Points, in no order, along strands that fork and pass close to each other.
In the rows, zero is written as 128.
Points whose rows are less than 49.2 apart are linked; no others are. Some points are linked to none.
j_313: [118 113 139 108 135 132  49 149]
j_17: [ 90 170 138 119 130 158 132 119]
j_418: [181  45 103 129 120 122 150 128]
j_337: [ 78 151 131 150 149 103  77 103]
j_823: [103 114 107 135 123 160 179  87]
j_50: [100 145 121 149 121  96  78  88]
j_800: [105 102 115 148  96  67  75 106]
j_605: [152  92 138  80 105 163 102  85]
j_177: [191  81 102 152 148 111 163 111]
j_345: [138 138 162 104 143 136 126 165]
j_525: [139  88 138 108 161 161 147 108]
j_674: [172 116 135 101 101 118  71  95]
j_512: [181 153 153 119 134  98  83 100]
j_446: [128 114 148  85 128 164  94 139]
j_967: [ 95 123 120 151 115  77  78  83]
j_183: [121  89 137 102 125 155 147 163]
j_734: [120 110 141  90 110 154  99 166]
j_130: [150 102  91 156 199 165 144 122]
j_702: [106 179 132 127 123 140 122 105]
j_136: [195 143 159 115 129  98 142 108]
j_748: [147 159 160 125 167 105  70 133]
j_558: [177 145 166 114 156 119 149 104]
j_453: [ 78 116 107 146 160 176 181 116]
j_552: [131 118 124 114  80 125 142 157]
j_912: [120 120 106 134  77  98  76 136]
j_483: [132  85  91 152 188 171 142 150]
j_635: [ 98 200 142 146 155 117 112 131]
j_18: [161 155 175 116 174 125 148 127]
j_740: [140 136 121 149 115 109 197 121]
j_589: [ 77 143 116 110 107 171  86 104]
j_271: [146 149 148 125 115 104 145 180]
j_449: [112 104 112 143  90  76  69 138]
j_761: [ 91 188 148 134 150 143 161 150]
j_88: [174 120 152 121 159 122 162  97]
j_431: [140 169 125 162 112  60 102 134]
j_549: [ 71 170 121 152 122 110 104 175]
j_921: [ 67 138 121 103 106 184 103 127]
j_23: [116 173 141 135 143 136 181 106]
j_156: [113 121  99 131  75 111  73 103]
j_485: [114 163 118 143 111 105  93  97]
j_704: [140 160 161 128 164 100  77 158]
j_32: [140 106 144  80 118 168  90 101]
j_68: [109 103 128 115 117 119  52 162]
j_574: [174  47 107 115 111 133 148 107]
j_354: [122 128 117 120  85 141 158  99]
j_686: [128  81  86 160 149 141 168 171]
j_976: [184 112 136 102  91 107  84 110]
j_494: [138 144 126 132  89  94 107 160]
j_80: [139 122 145 140 152 112 185 180]
j_457: [141 118 129 149 140 106 195 173]
j_462: [ 83 108 102 138 146 178 177  96]
j_641: [125 105 134 100  96 145 123 169]
j_690: [142 104 152  99 151 159 139 113]
j_612: [ 74 168 128 129 114 145 139 172]
j_607: [104 127 101 124  79 134  74  89]
j_322: [ 94 199 147 136 150 131 133 146]
j_296: [139 157 148 136 139  89  94 184]
j_470: [ 92 150 133 117 130 166 160 109]
j_476: [195 112 143 103  92 100 104 129]
j_867: [132 124 117 119  74 124 149 130]
j_114: [ 90 139 110 117  95 152  77  88]
j_189: [128  84  73 160 166 164 148 172]
j_777: [104  91 122 128 107  93  55 161]
j_45: [146 161 131 137  94 100 157 135]
j_417: [182 100 130 134 153 113 170  97]
j_404: [153 123 140 104 125 127  55  93]
j_82: [164  85 135  91 109 151 129  84]
j_792: [136 168 125 134  95 110 137 111]
j_868: [144 128 119 158 126 100 204 140]
j_112: [141 136 160 130 171 120 175 175]
j_328: [165 161 160 116 152 109  83 110]
j_171: [122 173 123 135 108 117 110  99]
j_829: [103 132 120 119 115 161 166  91]
j_473: [108 199 138 152 148 105 106 111]
j_504: [129 116 140  99 134 141  44 116]
j_727: [130 152 130 140 122 126 189 100]
j_799: [ 72 167 109 151  95 112 114 175]
j_120: [121  85  78 155 111 139 181 116]
j_163: [180  90  87 160 167 132 152  97]
j_723: [ 74 163 132 150 153 109  83 124]
j_935: [124  77 126 120 167 166 151 138]
j_226: [ 71 170 131 148 142 118  95 161]
j_663: [152 151 173 119 177 124 160 155]
j_885: [191  88 138 112 113 105 155 124]
j_865: [170  58 120 103 105 141 142  93]
j_228: [167  97  92 156 181 150 149  98]
j_991: [121  82 131 117 144 154 158 162]
j_708: [148 149 142 134 113  97 170 168]
j_39: [127  75  79 156 121 138 174 150]
j_200: [ 74 143 133 124 136 167 170 146]
j_398: [ 71 138 126 132 135 161 186 163]
j_253: [101 178 147 136 156 144 177 124]
j_123: [144 160 152 126 131  99 118 186]
j_709: [116  99  89 151 120 148 182  92]

A fork is a point with three links. Follow the links from the first point to the second and name the forks in between, in order.
j_156; j_777: j_449
j_686; j_453: j_823
j_337; j_200: j_50, j_171, j_470
j_189; j_354: j_823, j_829
j_935; j_446: j_641
j_663; j_163: j_558
j_271; j_337: j_171, j_50

Follow the links from the first point to the second, and from the first to the third. Name the last point that the two ways share.
j_156; j_337; j_313: j_449
j_446; j_525; j_867: j_641
j_398; j_485; j_641: j_470
j_867; j_525; j_32: j_641
j_226; j_449; j_45: j_50

A fork is a point with three links, a tip a point with one. Leave the first point through the second and follow the links. Name the first fork or tip that comes.
j_114; j_607: j_449
j_156; j_607: j_921
j_123; j_271: j_171
j_708; j_271: j_512
